Each row is a point on a landscape with many valleys, with its height.
From any point a ball rolls to the lowest of the 5 points nearest to it. It stops when none of these is lower. Distance is the straight distance between rows; heights are no part of it.
z_600 h=390: [-15  -7 -12   6   3  20   0   4  10 -12   5  -1   2  -2   2  -4  -7   6
  -1 -12  -1]
z_412 h=292: [  6   6  10  14   5   8   0   7   9 -15  14  -9 -20   4 -12  20   0 -16
   5   2 -18]
z_834 h=458: [-11 -10  12   5  13   8   2   9   5 -14  12  -8 -19  -8 -13  33  -9 -20
   1  -4 -11]
z_674 h=92: [ 21  -5  -4   9   0  -9  -6 -19 -11  10   3  24  11   7  16 -23 -12   1
 -17  -8   4]
z_975 h=220: [ 15   8  -8  -4 -11  -2   1  -8 -12   8 -10  14  16   8   3 -19  -5   8
  -9  -5  13]
z_797 h=221: [ 14   1   3   2 -18 -15   1  -8 -25  12 -15  21  20   7  10 -16   0   4
  -6   5  14]
z_622 h=238: [  4   5  -5  -5 -22  -7   2   1 -16   7 -23   6  25   3   1 -10   9   9
   0  11  17]
z_346 h=421: [ -9  -3 -17   2  -1  14  -7  -1   7 -11   7   8   3   2   3 -17 -11   7
 -10 -10   4]
z_929 h=365: [  3   2 -14   3   3   6 -10  -6  -1  -3   7  19   4   6   7 -23 -14   6
 -14 -13   6]
z_863 h=227: [  7   6  -8  -6 -17  -4   3  -4 -14   6 -22   8  23   2   5 -15   3   9
  -1   5  17]
z_275 h=324: [  3   8 -16  -2  -9  12   3  -1  -2  -3  -6   4  11   9   3 -24  -3   9
  -1 -12  10]
z_712 h=167: [ 17  -1  -8   6   1  -8  -6 -13 -10   4   4  21   5  10  10 -26 -13   1
 -13  -7   8]
z_41 h=224: [ 11   9   5   1  -6 -10  12   1  -1   8  -4 -21  -8  -4   3   3  19   1
  22   5 -10]
z_999 h=373: [-10  -5 -10   5   5  18   3   3  10  -7   6  -6   2  -3   2  -6  -1   1
   2 -11  -6]
z_141 h=164: [  4   2   4  -2  -5 -14  12  -3  -3  16  -7 -16   7  -7  -1   6  23   3
  25  13  -4]
z_192 h=210: [ -1   3  -4  -2 -12  -7  12  -1  -5  10 -14 -18  14  -4   5   1  22   7
  20   8   1]
z_375 h=256: [ 14  11   7   1   1 -12  13   2   1  10  -5 -21 -10   0  -5   6  21  -1
  22   7 -10]
z_312 h=269: [  3   5 -13  -4 -11   6  11  -5  -1   5 -14  -9  11   2   0 -12   5   9
   9  -2   4]
z_874 h=473: [  3   7 -15  -3  -8  11   6  -1   4  -3  -7  -6  11   4   6 -20  -3  12
   1  -8   1]
z_133 h=239: [  8   4  -2  -4 -17  -9   0  -7 -18  10 -20  14  28  11   2 -11   3   2
  -2   3  16]
z_670 h=468: [  0 -10  19  -3  15   7   0   1   3 -13   6  -6 -24 -10 -21  37 -16 -22
  -8   6 -11]
z_229 h=307: [ -5   3  -1  -2 -21 -10   1   0 -16   6 -25   5  31   1  -1  -7   7   9
  -1  11  19]
z_662 h=369: [  3   5  14   9   8  11  -1  14   9 -18   8  -6 -25   1 -17  31  -6 -19
  -4   3 -19]
z_881 h=323: [  7   6   2  12   6   5   9   7  10  -6   8 -20 -10   1  -3   1  10  -1
  16  -1 -16]
z_514 h=136: [ 21   0  -2   8  -1 -10  -4 -20 -12  13   3  25   8  11  15 -28 -12   2
 -13 -10   5]
z_202 h=186: [ 21   2  -2  -1 -11 -14  -1 -13 -26  12 -10  23  14   8  11 -19  -5   4
  -7  -5  10]
z_200 h=464: [-26 -13  -7 -25   9   9  -5   0   9  -6   0   2 -10 -13   1  14 -19  -3
 -18  -9  15]
z_710 h=467: [ -6  -2  -8   1   8  10 -15   1   4  -5   7  16  -2   1   3 -18 -16   5
 -21  -9  10]
z_265 h=357: [ -6  -7  -8   5   3  17  10   4  10 -11   7 -10  -3   0   4  -4   2  -2
   8 -11 -11]
z_159 h=404: [-17  -9  -9   0   7  19   0   7   8 -12  10  -3   0  -5   0   0  -5   1
  -4 -12  -4]
z_880 h=254: [ 20  22  13   2  -2  -7   4   9  13  -3   5 -17 -24  10 -16  10  12  -5
   9  16 -23]
z_126 h=462: [-29 -19  -6 -22  12   9  -5   2   8  -6   1   0 -10 -14   3  12 -15  -2
 -12 -12   9]
z_72 h=223: [ 16   4  -8   3  -1  -3  -4 -12  -9   4  -1  23   7  10   7 -27 -12   6
 -13 -11   8]
z_709 h=209: [ -5   1   2  -4  -9 -13  13   1  -5  16 -14 -14  14  -6   2   7  22   6
  24  12   1]
z_811 h=442: [-22 -18  -3  -3   8  19  -1   5   9 -13   9  -4  -6 -10   2  13  -7  -6
  -4  -9   1]
z_66 h=198: [ 14  14   9  13   6   2   2  10  12  -9  12 -12 -24   2 -12  13   5 -15
   8   6 -19]
z_86 h=335: [  6   5 -14  -3  -6  10   8   1   0  -1 -10  -4  12   3   1 -19   2  10
   7  -8   3]
z_112 h=275: [ 17  21  13   8  -3  -2  -1  13  15 -11   8 -13 -25  13 -17  14   2  -5
   3  10 -21]
z_252 h=205: [ 13   7  -4  -2 -14  -8   0 -11 -19   8 -14  14  17   8   9 -18  -3   4
  -4  -4  15]
z_181 h=165: [ -1  10  15  -3  -3 -26   7   0  -4  22  -4 -12   4  -8  -4  14  25   6
  23  27  -4]
z_366 h=270: [  4   2  -8   3  -6   6  14   1   0   5  -4 -16   3   1   4  -4  13   4
  17  -2  -7]
z_742 h=247: [ 10  12  13  14   3   3   0  12   9 -12  14 -12 -28   8 -14  17   2 -13
   7   8 -20]
z_848 h=401: [-10  -3 -11   3  -1  14   5   4  10 -11   3  -8   3   0   1  -9  -5   6
   0 -12  -2]
z_5 h=410: [  1   2  17   5   6   6  -5   8   3 -20  11  -8 -26   0 -24  33 -13 -19
  -4   8 -14]
z_846 h=188: [  1   4  -2  -3 -10  -9  14  -2  -4  13 -13 -18   7  -5   3   2  23   5
  23   8   0]
z_965 h=218: [  3   4   0   1  -7  -2  16  -3  -2   8 -10 -18   7  -2   4  -1  22   4
  21   1  -3]
z_225 h=414: [ -8 -11   9  12  10  11   2   6   7 -12  16  -7 -18  -7  -8  25  -4 -17
   3  -3 -13]
z_120 h=265: [ 18  13   9  10   4  -5   7   6  11   1   6 -13 -17   9  -6   8  14  -5
  19   6 -20]
z_534 h=500: [ -3  -7  -5  11  14  -4 -21  -9  -2   3  17  26  -3   4  17 -17 -17   0
 -25 -11   6]
z_420 h=411: [  4   2  18  -3   5   3  -5   8   4 -18   5  -8 -27  -6 -29  41 -17 -19
 -13  11 -13]
z_368 h=169: [ -6   6  10  -4  -4 -18   9   3  -3  15 -11 -15  12  -8  -4  11  25   4
  24  19  -2]
z_738 h=515: [  0  -8  -6   8  14  -3 -19 -10   5   1  14  27  -2   4  12 -19 -13   3
 -24 -10   8]
z_895 h=163: [ 13  14  16  -3  -1 -21   9   4   0  15  -3 -15  -6  -2  -5  12  24   1
  24  20  -8]
z_2 h=522: [-21  -9  -4 -21  11  -4 -22  -1   5   0   7  21 -12  -4   7   0 -16   1
 -30  -2  20]
z_40 h=412: [  5  13  18   8   1   8  -8  19   7 -19   6  -9 -24   7 -27  29 -10 -13
 -10  14 -21]
z_477 h=266: [  4   4  -6  -2 -10   3  17  -2  -1   5 -10 -12   8  -2   3  -8  11   9
  15  -2  -1]
z_230 h=358: [ 22  23  19  -9  -2 -20   2   5   2  11  -2 -14 -15   3 -10  10  18   3
  18  27  -9]
z_916 h=331: [ 13  10   8  12   5  -1  10   3   6  -3   4 -18 -14   2  -6   6  17  -7
  20   2 -15]
z_301 h=456: [-26 -14  -5 -20  11  13  -9   6  10  -6   2   5  -5 -10   4   9 -18   3
 -18  -8  10]
z_933 h=297: [ -6   3  -2  -9 -17  -6   3   3 -12   7 -18  -2  23  -1   0  -5  14  12
   8   9  13]
z_792 h=466: [-16  -3 -10  -7   4  13 -18   0   9  -9   9  14  -1   0   6 -10 -20   5
 -23  -5  11]
z_932 h=454: [-24 -21  -2 -15  16  14   3  -1   7  -8   7  -7  -9 -12  -3  23 -10  -9
  -6 -12   1]
z_198 h=241: [ 10   6 -13  -3 -11   3   4  -5  -7   1 -14   3  14   3   1 -22  -1  10
   1  -8  10]
z_33 h=420: [-11   5   0  -2 -17 -12   1   1 -12   9 -28   5  30  -2  -2  -4  15  14
   6  16  15]
z_282 h=194: [ -6   4   0  -5 -17 -12   9   0  -8  10 -18  -9  20  -8   2   2  24  12
  19  10   1]
z_689 h=455: [-25 -21  -6 -18  12  13  -2   1   8 -10   4  -5 -10 -16  -2  19 -14  -6
 -11  -9   4]
z_256 h=260: [  8   2   7   2 -17 -19  -5  -8 -24  12 -21  25  29   9   5  -9   6   3
  -9   8  16]
z_241 h=229: [ 14  11  11  11   7   1   5  12  12  -9   8 -14 -21  10 -10   9   9 -13
  12   5 -18]
z_567 h=494: [-10 -11  -5  -3  15  -8 -25  -6   0   1  15  24 -10  -1  15  -7 -13   2
 -30  -6  13]
z_456 h=431: [ -2  -2 -13   0   1  13 -12  -2   7  -4   8  16   6   4   7 -20 -16   8
 -15 -10   9]
z_274 h=274: [ 12  10   8  13   3   0  11   5  11  -3   8 -15 -17   2  -3   7  11 -12
  14   2 -17]
z_775 h=434: [-23 -15  -9 -11   7  17  -4   3   9  -9   9  -1  -6 -11  -2   8 -18   1
 -11  -9   6]
z_553 h=436: [-13 -19   8  -3  13   8   0   4   2 -13  14  -7 -21  -9  -9  30 -10 -20
   1  -6 -10]
z_815 h=461: [-25 -21  -4 -21  14  11   2  -4  10  -9   4 -11 -10 -14  -4  22 -13 -11
  -9 -11   2]
z_130 h=367: [  0  -6  14  11   9   7   0   7   3 -15  15 -10 -22   0 -14  20  -4 -18
   6   2 -15]
z_777 h=216: [ 14  -7   6   3 -14 -17  -1 -12 -27  18 -15  23  23  11  13 -10  -1   0
  -9   5  11]
z_199 h=240: [  3   6 -11  -4 -16   5   8  -2  -7   2 -14  -4  16   4   5 -18   5   9
   3  -5   7]
z_453 h=308: [ -3  -2   5  15   9  12   3   6   9 -11  12 -11 -16   0  -5  10   1 -16
   8  -6 -15]
z_746 h=174: [  5  12  18  -5   0 -24   5   6  -1  18   0 -11  -3  -7  -5  18  23   2
  21  24  -5]
z_435 h=258: [  6   5   0  -1 -17 -15  -2  -4 -21   9 -25  19  29   7   0 -12   3   7
  -2   7  14]
z_83 h=444: [-27 -20  -8  -9   9  16  -2   1   8  -8   6  -7  -6 -11   0  16 -11  -3
  -8 -12   7]
z_613 h=282: [ 10   7   3   5   0  -7  15   3   4   5   0 -17  -9   0  -1   1  19  -1
  22   3 -11]
z_432 h=250: [  2   8  -2  -5 -20  -9   3  -2 -16   9 -24  11  27   5   0 -13   5   8
  -1  10  17]
z_739 h=483: [-12  -8 -10  -6  12   4 -24  -3   3  -6  12  18  -6   3   5 -10 -20   3
 -27  -7  14]
z_243 h=536: [-15 -12  -2 -25  16  -7 -24  -5   1   2   4  20 -17  -6  13   1 -18  -1
 -34  -5  21]
z_483 h=409: [  0   2 -12   6  -6  11  12   1   4  -4  -5 -12   4   1   2 -13   5   6
  11 -10  -6]
z_913 h=443: [ -1  -6  16   3  10   6  -1   4   3 -15   9  -8 -24  -7 -21  37 -16 -21
  -4   8 -11]
z_92 h=279: [  3   2  -9  -3 -12   3  15   0  -4   4 -14 -12  11  -1   6  -8  10   7
  15   0   3]
z_537 h=318: [ 21  14  11   6   2  -5   9   7   7   2   2 -17 -15   4  -6   8  15  -5
  21   6 -14]
z_511 h=134: [  2   7  13   0   0 -22  10   0  -2  17  -8 -12   3  -7  -3  11  29   5
  27  19  -3]
z_666 h=337: [ -4  -2   3  15   4  12  10   8   9 -11  11 -13 -13  -2  -3   7   3 -11
  11  -7 -16]
z_463 h=503: [ -1   3 -16   1  -6  11   0  -1   9  -9   1  -1   9   3   4 -22  -7  10
  -3 -13   4]
z_11 h=446: [-22 -12 -11 -13  12  15 -11   2  10 -12   7   6  -1  -9   4   2 -16   2
 -18 -10   8]
z_714 h=610: [  6  -4  -8   9  10  -4 -18 -12  -2   2  14  25   4   8  13 -24 -17   2
 -22 -10   8]
z_896 h=192: [ 19   4  -3   3  -7  -3  -2  -7 -13   5  -7  19  14  12   8 -25  -5   6
  -9  -5  11]
z_193 h=449: [ -3  -3  18   7  11   6  -2   8   6 -18  13  -5 -22  -5 -19  32 -11 -22
  -4   5 -10]
z_64 h=400: [  3   1 -10   5   1  11  -7  -4   2  -4   7  12   2   6   4 -24 -15   4
 -15 -15   4]
z_485 h=234: [ 11   5 -10   6  -4   0  -6 -12  -9   5  -5  16  10   9   7 -25 -12   7
 -12  -8   6]
z_218 h=213: [ 18   1   5   4 -15 -16  -3 -14 -26  14 -17  26  24  10  10 -11  -2   2
  -8   1  13]
z_893 h=447: [-10 -12   9   5  13  12  -1   3   6 -13  11  -9 -19  -7  -9  32  -7 -21
   0  -6 -11]
z_779 h=273: [  3   5  -6  -9 -17   1  10   0  -6   7 -18 -11  16  -4   4 -13  12  16
  11   1   4]
z_454 h=183: [  9   5   1   2  -2  -7  18   0  -1  10  -7 -18  -3  -2   1   1  22   2
  23   7  -6]
z_430 h=408: [  1   4  23   2   2   5  -8  10   4 -25   7  -8 -26   0 -28  35 -19 -14
 -13   8 -14]
z_68 h=249: [  8   4   6  14   5   7   2   7   9 -12  11 -14 -21   3  -7  14   4 -13
   8   2 -17]
z_644 h=427: [-15 -18   4  -2  15  13   0   6   7 -10  14  -7 -15 -13  -4  22  -7 -15
   1  -7  -7]
z_129 h=393: [ 10   4   3   7  -2  -2  11   7   8   2   1 -17 -11   2  -2   2  19 -10
  20   0 -17]
z_812 h=482: [ -9  -2  -8  -3   9   5 -23  -2   5  -5  16  24  -1  -2  10 -14 -18   6
 -24  -7   9]
z_711 h=219: [ 11   6  -2  -1 -12  -7  -2  -7 -20  10 -18  16  17   8   1 -18   1   7
  -4   3  15]
z_756 h=485: [-10  -7 -10  -3  13   6 -23  -1   5  -3  14  24  -1  -3   9 -14 -15   3
 -26  -7  11]
z_144 h=333: [ 12  21  15  11  -1   4  -2  15  10 -16   7 -14 -26  11 -20  16   0 -10
   3  10 -25]
z_541 h=435: [  3   1 -14   1 -10  10   8  -2   2  -4  -5 -10   7   4   0 -19   1   7
   9  -6   1]
z_248 h=309: [  1  -2   9  13   6  10   5   9  10  -9  15  -8 -15  -2  -6  17   1 -12
  10  -4 -20]
z_170 h=305: [  3   3  -9   4  -2   6  14   1   7   0   2 -16   2  -1   3  -4   8  -2
  19  -7  -8]
z_967 h=253: [ 15   3 -11   6   2   1  -7 -10  -5   5   5  20   4   7  10 -28 -11   6
 -15 -10   7]
z_741 h=211: [  1   6  16   0  -2 -25   5   5  -3  19  -4 -10   7  -9  -7  19  26   6
  22  26  -3]
z_455 h=381: [-14   1  10   0  -7 -21   5   1  -3  19  -6  -9  22 -10  -1  10  29  14
  24  27   0]
z_976 h=259: [  0   4  -3  -7 -17  -6   2  -2 -14  10 -20   2  26   2   1 -11   9  11
   2   9  14]
z_525 h=135: [ 22  -7  -3   8   0 -14  -4 -23 -15  16  -1  25  13  10  18 -23  -9   2
 -14 -11   1]
z_388 h=262: [ 16  11   6  11   4  -4   6   7   8  -4   9 -15 -18   6  -7   7  11  -8
  14   5 -22]
z_781 h=484: [-21 -10  -9 -13  12   3 -17   0   7  -4  10  16  -6  -5   5  -3 -22   4
 -24  -9  16]
z_354 h=445: [-26 -18  -5 -12  11  15  -1   4   9 -12  11  -3  -8 -13  -1  16 -12  -4
  -7  -8   1]
z_303 h=452: [-19 -19   5 -11  17  11   4  -1   5  -9   6 -10 -16 -15  -5  26 -13 -15
  -2  -8  -2]
z_195 h=248: [ 19  19   9   7   0  -4   6   9   8  -4   8 -16 -21   6 -10   9  10 -10
  11   7 -20]
z_373 h=495: [-16 -11  -2  -7  16  -7 -29  -6   1   1  15  27 -12  -1  14  -6 -16   0
 -33  -5  13]
z_67 h=662: [  7  -3  -4   5  12  -2 -14 -12   0   2  11  24   3   6  15 -21 -13   5
 -18 -13   8]
z_832 h=212: [ 15  -7  -5   9   1  -7  -7 -18  -9   7   9  22   8   5  14 -27 -14   5
 -15 -12   3]
z_680 h=246: [  9  -4  13   7 -15 -21  -4  -6 -27  15 -19  31  31  16  12  -6   4  -2
 -11   4  12]
z_556 h=428: [-16 -17   6   0  13  12   6   3   5 -11  11  -9 -12 -10  -8  28  -8 -18
   1  -8 -10]
z_143 h=406: [-16  -8 -16   1   6  17   0   1  11 -13  10   3   0  -1   3  -8  -8   3
  -6 -14   2]
z_989 h=139: [  7   8   7   1  -3 -14  11   1  -3  13  -8 -18  -2  -4   0   8  22  -1
  28  11  -8]
z_727 h=425: [-22 -10 -11  -6   4  18  -7   3  11 -12  11   2  -3  -2   0  -1 -13   4
  -9 -11   8]
z_617 h=463: [-22 -10  -7 -12  13  10 -19   2   9  -8  10  13  -7  -4   4  -1 -15   3
 -22 -10  15]
z_151 h=450: [  4  -1 -10   7   7   5 -15  -6   4  -3  11  19   4   5   8 -23 -17   5
 -19 -11   8]
z_523 h=280: [  9 -13  16  10 -12 -23   0 -14 -31  19 -16  26  27  15  16  -6   0  -1
 -12   0   8]
z_156 h=469: [-25 -14  -9 -23   9   8 -15   3   7  -8   3  11 -10  -6   1   5 -19   3
 -24  -6  14]
z_573 h=429: [-20 -18  -3   3   9  16   1   4  10 -11  13 -10 -11  -9  -2  18  -7  -8
   0 -11 -10]
z_492 h=353: [ 11   1 -12   3   3   1 -11  -9  -3   0  10  19   6   6   8 -25 -15   5
 -17 -12   9]
z_579 h=214: [ 18  -4   4   8  -4 -15  -1 -22 -26  15  -8  23  17  10  14 -17  -5   1
  -8  -4   4]
z_442 h=319: [  3   6  13  12   7   8  -1  10  10 -17  14  -8 -23   5 -14  22  -3 -18
   4   3 -19]
z_885 h=488: [-22 -10  -9 -19  12   4 -16   3   5  -5   6  15 -10  -5   8   0 -18   0
 -25  -9  16]
z_724 h=465: [ -3   1 -13   2  -1  15   4   2   7  -5  -2 -11   3   3   4 -11  -2   9
   5 -12  -1]
z_847 h=286: [ 22  22  16   0   2 -17   3   7   6   8   0 -16 -15   2  -9   9  18  -1
  18  17 -12]
z_536 h=348: [ -9  -7   0  10   6  16   8   4   9  -8  11 -11 -10  -2  -1   8   1  -6
   8  -8 -13]
z_561 h=326: [  4   1 -11   1  -7   6  13   1   4  -1  -9 -15   5   2   2 -11  10   7
  15  -7  -3]
z_788 h=277: [ 10   4 -13   3  -2   5  -4  -9  -2  -1  -1  17   9   8  10 -25 -11   5
 -14 -11   7]
z_436 h=191: [ 23  -4   2   5  -7 -12  -3 -15 -22  16  -6  20  14   9  15 -21  -6   6
 -13  -6   7]
z_773 h=525: [  8  -3  -8   3   6   0 -10 -14  -3   0  11  24   1   6  13 -20 -12   5
 -19 -10   7]
z_358 h=235: [  3  11  20  -2   1 -30  -2   7   0  19   3 -10   4  -8  -8  19  22   5
  22  31  -1]
z_45 h=114: [  6   8   9   1  -3 -20  13   1   0  16  -7 -18  -1  -6  -3  11  25  -1
  27  19  -3]
z_399 h=222: [ 11   9  -8  -2 -15  -6   2  -5 -15   6 -21   8  19   6   2 -19  -2  10
  -3   2  13]
z_413 h=272: [  2   6  -9  -5 -20  -2   7   0 -10   8 -20  -4  20   2   0 -12   8  14
   8   2   9]
z_638 h=255: [ 13   4 -10  -4 -10   4  -1  -8  -3   0  -9   7  12   9   4 -25   0   9
  -3  -7  13]
z_671 h=295: [ -6   4  18   2  -1 -26   3   5  -5  24  -4 -12  15 -10  -5  15  27   9
  24  33  -4]
z_382 h=371: [ 17  13   8   3   0  -8   9   5   3   5  -2 -16 -14   0   0   7  19  -2
  22   6 -11]
z_149 h=245: [ -5   2  -6  -5 -12  -6  12  -2  -8  11 -21 -15  17  -4   6  -3  19  13
  16   5   5]
z_215 h=332: [  1  -3  -8   5   1  12  18  -1   6  -3   2 -15   0   1   5  -6   7   1
  13  -8  -9]
z_905 h=201: [ 18  -5   2   3 -10 -19  -2 -18 -23  14 -13  27  17  11  10 -15  -6   3
  -8  -3  12]
z_927 h=491: [ -5 -10  -7   1  13  -3 -21 -11   4   3  15  29  -5   1  15 -15 -15   3
 -28 -10   8]
z_653 h=416: [  0   2  22   1   9   8  -5   7   1 -17  10  -5 -29  -6 -23  37 -15 -20
 -14   9 -13]
z_971 h=379: [  2   2 -15   3   0  15  -6  -2   6  -6   1   8   7   2   3 -21 -14   7
 -11 -11   2]
z_660 h=370: [ -7  -5 -13   7   2  13   4   4  10 -11   6  -6  -1  -3  -1   0  -3   2
   5 -12  -5]
z_190 h=451: [-12   0 -11   3   0  13 -14   1   8 -10  10  12   1   1   4 -16 -16   5
 -15 -12   8]
z_808 h=457: [-21 -18  -1 -13  11  11   5   1   7 -12  11 -10 -10 -14  -3  25 -14  -8
  -5 -10  -3]
z_551 h=448: [-16 -21  11  -7  15   7   5   0   5  -5   4  -7 -19 -12  -9  32 -15 -20
  -6  -6  -4]
z_91 h=502: [-19 -10  -7 -14  13  -4 -24  -4   5   0   8  22 -10  -3  11  -5 -16   0
 -33  -6  14]
z_568 h=399: [  5   5  19   3   5   5  -4  12   5 -20   8  -8 -25  -1 -25  36 -11 -18
  -8  10 -18]
z_172 h=257: [ 17  21  13   5  -1  -8   3   8  11   3   3 -16 -21   6 -11   6  14  -5
  14  12 -17]
z_648 h=477: [-24 -14  -9 -31   9   5 -13   3  12  -5   2   8  -9 -11   2   8 -18  -3
 -24  -7  18]
z_731 h=453: [ -4  -1 -15   4  -2  16   1   2   7  -6   3  -1   6  -1   4 -17  -6   8
  -2 -12   3]
z_443 h=261: [ 27  22  15  -3  -2  -9   4   9  11   3  -1 -17 -19  10 -11   9  14   0
  16  19 -16]
z_546 h=433: [-23 -14  -8  -8   7  17  -1   6  10 -11  10  -3  -2  -6   0   5 -12   0
 -10 -10   2]
z_260 h=534: [-11   2  -2  -7 -17 -12   6   7  -4  10 -22  -1  33  -1  -3  -2  14  15
   6  21  10]
z_50 h=328: [  8  19  22  -5   3 -26  -2   5   4  18  -1 -14  -6  -7 -12  16  22   4
  20  33  -6]
z_335 h=312: [  9  12  14   9   0   5  -2  14   9 -17  12  -7 -25   9 -16  22  -4 -11
   0   6 -23]
z_947 h=330: [  4   5 -15   2  -4  10  -2  -6   0  -2  -2   8   8   7   6 -25  -9   8
  -9 -10   6]
z_942 h=252: [ 16 -13   9   3  -9 -21  -2 -19 -32  21 -12  30  26  14  15  -9  -4   0
  -9  -1   5]
z_748 h=368: [-11  -7  -1   7   7  17   4   5   8 -11  13 -10  -9  -5  -1  12   0  -7
   8  -8 -11]
z_365 h=268: [ 16  20  22  -5   4 -22   2   5   1  17  -5 -14  -9  -2 -10  16  24   2
  20  26  -9]
z_549 h=407: [ -3   1 -13   4  -2  14  11   2   6  -5   1 -10   3   2   0 -10   2   7
   5  -9  -5]
z_740 h=349: [  1  -1  -2  14   5   7   9   6   7 -10   8 -13 -14   0   0   3   4  -7
  15  -4 -13]
z_459 h=417: [-19 -10 -14   1   8  15  -2   7  10 -14   8   1   3  -2   3  -5 -10   2
  -9 -12   4]
z_23 h=228: [  8   6  -8  -4 -14   0   6  -6 -10   4 -17   2  16   3   2 -17   0  11
  -3  -1  15]
z_790 h=329: [ 18  15  12   0   0 -14   9   3   4   9   0 -17 -16  -1  -5   9  19  -4
  23  12 -10]
z_499 h=415: [-18 -13  -6   3  12  20   3   5  11 -11  12  -8  -6  -8   0  11  -6  -5
   0 -12  -8]
z_917 h=441: [-19  -8  -8  -4   4  16 -14   2  10  -9  10   7  -1  -2   5 -11 -16   2
 -15 -10   9]
z_204 h=230: [  7   7  -5  -1 -15  -6  -4  -7 -15  10 -22  13  23   9   4 -15   3  10
  -2   5  16]
z_627 h=493: [-23 -15  -9 -28  10   3 -20  -1   6  -6   0  15 -12  -8   4   5 -20  -1
 -32  -7  20]
z_138 h=138: [ 12  12  13  -2   1 -19   8   1  -2  20  -4 -13  -2 -10  -5  11  25   0
  22  22  -5]
z_100 h=149: [ -3   5  10   0   0 -19   6   2  -1  18  -7 -15   5  -8  -1  15  28   3
  24  19  -4]
z_750 h=281: [ -3   6  -7  -4 -15  -6   9   0 -11  10 -20  -8  24  -3   4  -6  17  12
  14  10   5]
z_475 h=187: [ -4  -2   5  -2 -10 -14  13  -1  -7  16 -11 -16  12  -9  -1   7  27   7
  24  13  -2]
z_166 h=226: [ 10   2   4  -1 -14 -15   0  -8 -24   8 -20  19  28  11   6 -12   1   6
  -8   5  16]
z_402 h=264: [  9   8 -13  -4 -14   7   7  -4  -2   1 -11   3  15   3   1 -19   0   8
   0  -8   8]
z_769 h=475: [  0  -7  15  -3   8   6  -2   6   1 -15  11  -7 -23  -9 -17  31 -12 -22
  -3   5 -12]
z_339 h=131: [ 21  -2  -3   3   0 -10  -3 -19 -14  11   0  23  10   8  12 -22 -12   4
 -15 -13   7]
z_941 h=267: [  0   5  -7  -4 -14  -1  11   1  -8   8 -17  -9  18   0   6  -9  13  11
  13   4   6]
z_233 h=325: [  7   5  -2   7  -3   1  17   1   7   2  -4 -20  -4   0   0   1  13  -1
  20  -5 -15]
z_421 h=489: [ -5  -5  -7   2   9   6 -17  -4   5  -2  15  23  -2   3   8 -17 -15   7
 -21 -13  13]
z_4 h=225: [ 10  -3  10   3 -16 -21  -7  -9 -27  18 -19  25  25  12   9 -11   0  -2
  -9   7  13]
z_578 h=413: [-16 -15   4   6  10  14   7   4   8 -12  16  -8 -16 -13  -7  24  -7 -15
   5  -4 -13]
z_38 h=251: [ 20  18  16   1  -2 -17   5   4   0  11  -2 -16 -11   1  -4  10  23  -2
  23  18  -9]
z_280 h=544: [-13   0   4  -4 -16 -12   4   4  -9   9 -19  -4  32  -3  -3   3  22  12
  13  16   8]
z_498 h=403: [-16 -12  -3   3   9  16   3   7   9 -13  12  -9 -10  -6  -2  16  -4 -11
   4  -8  -9]
z_493 h=405: [ -7  -2 -10   2   2  16   0   4  11  -9   6  -4   5   1   1 -12  -7   7
  -1 -13   1]
z_110 h=419: [-14  -7 -10  -1   6  20  -6   3   7 -15  10   2   2  -1   5  -9 -11   6
  -9 -12   5]
z_196 h=422: [-20 -12 -11   2   8  18   2   7  11 -13  10  -9  -3  -5   0  10  -5  -1
  -2 -13  -5]
z_461 h=313: [ -2   2   1  -1 -18 -11  -2   0 -17   7 -24  12  28   8   1 -12   8   4
  -3  15  19]
z_468 h=276: [-11  -2   6   0  -8 -18   8   1  -4  16 -14 -13  23 -11  -2  10  24   9
  19  20   1]
z_935 h=366: [  5   2 -11   5  -1  10  -3  -2   4  -8   1   8   7   7   5 -24 -12   9
 -13 -11   8]
z_106 h=278: [ 17  18  12   3  -1 -11   8   5   7   4   3 -15 -16   2  -8  10  17  -5
  20  12 -14]
z_89 h=363: [-11  -7   5  10  10  13   4   6   9 -12  13 -11 -17  -2  -3  18  -4 -15
   4  -3 -15]
z_695 h=162: [ 21   3  -2   6  -8  -9  -1 -17 -16   9  -4  23  11  14  12 -25  -8   3
  -9  -8  10]
z_315 h=437: [ -8  -1 -13   2   1  17  -2   1  10  -9   2   0   6   1   4 -15 -11   5
  -8  -9   5]
z_158 h=293: [  1  16  26  -2   3 -31  -3   9   2  22   8  -5   6 -10 -14  22  23   8
  18  38  -8]

For each start below, name the point where the ball stops.
z_567 => z_45
z_312 => z_674
z_808 => z_45
z_932 => z_45
z_812 => z_45
z_622 => z_674

Two balls start at each pair of points below. Name the first point that both come to, or write -.
z_493 / z_86 => -
z_413 / z_204 => z_252
z_874 / z_477 => -
z_33 / z_229 => z_863
z_170 / z_660 => z_366
z_556 / z_499 => z_453
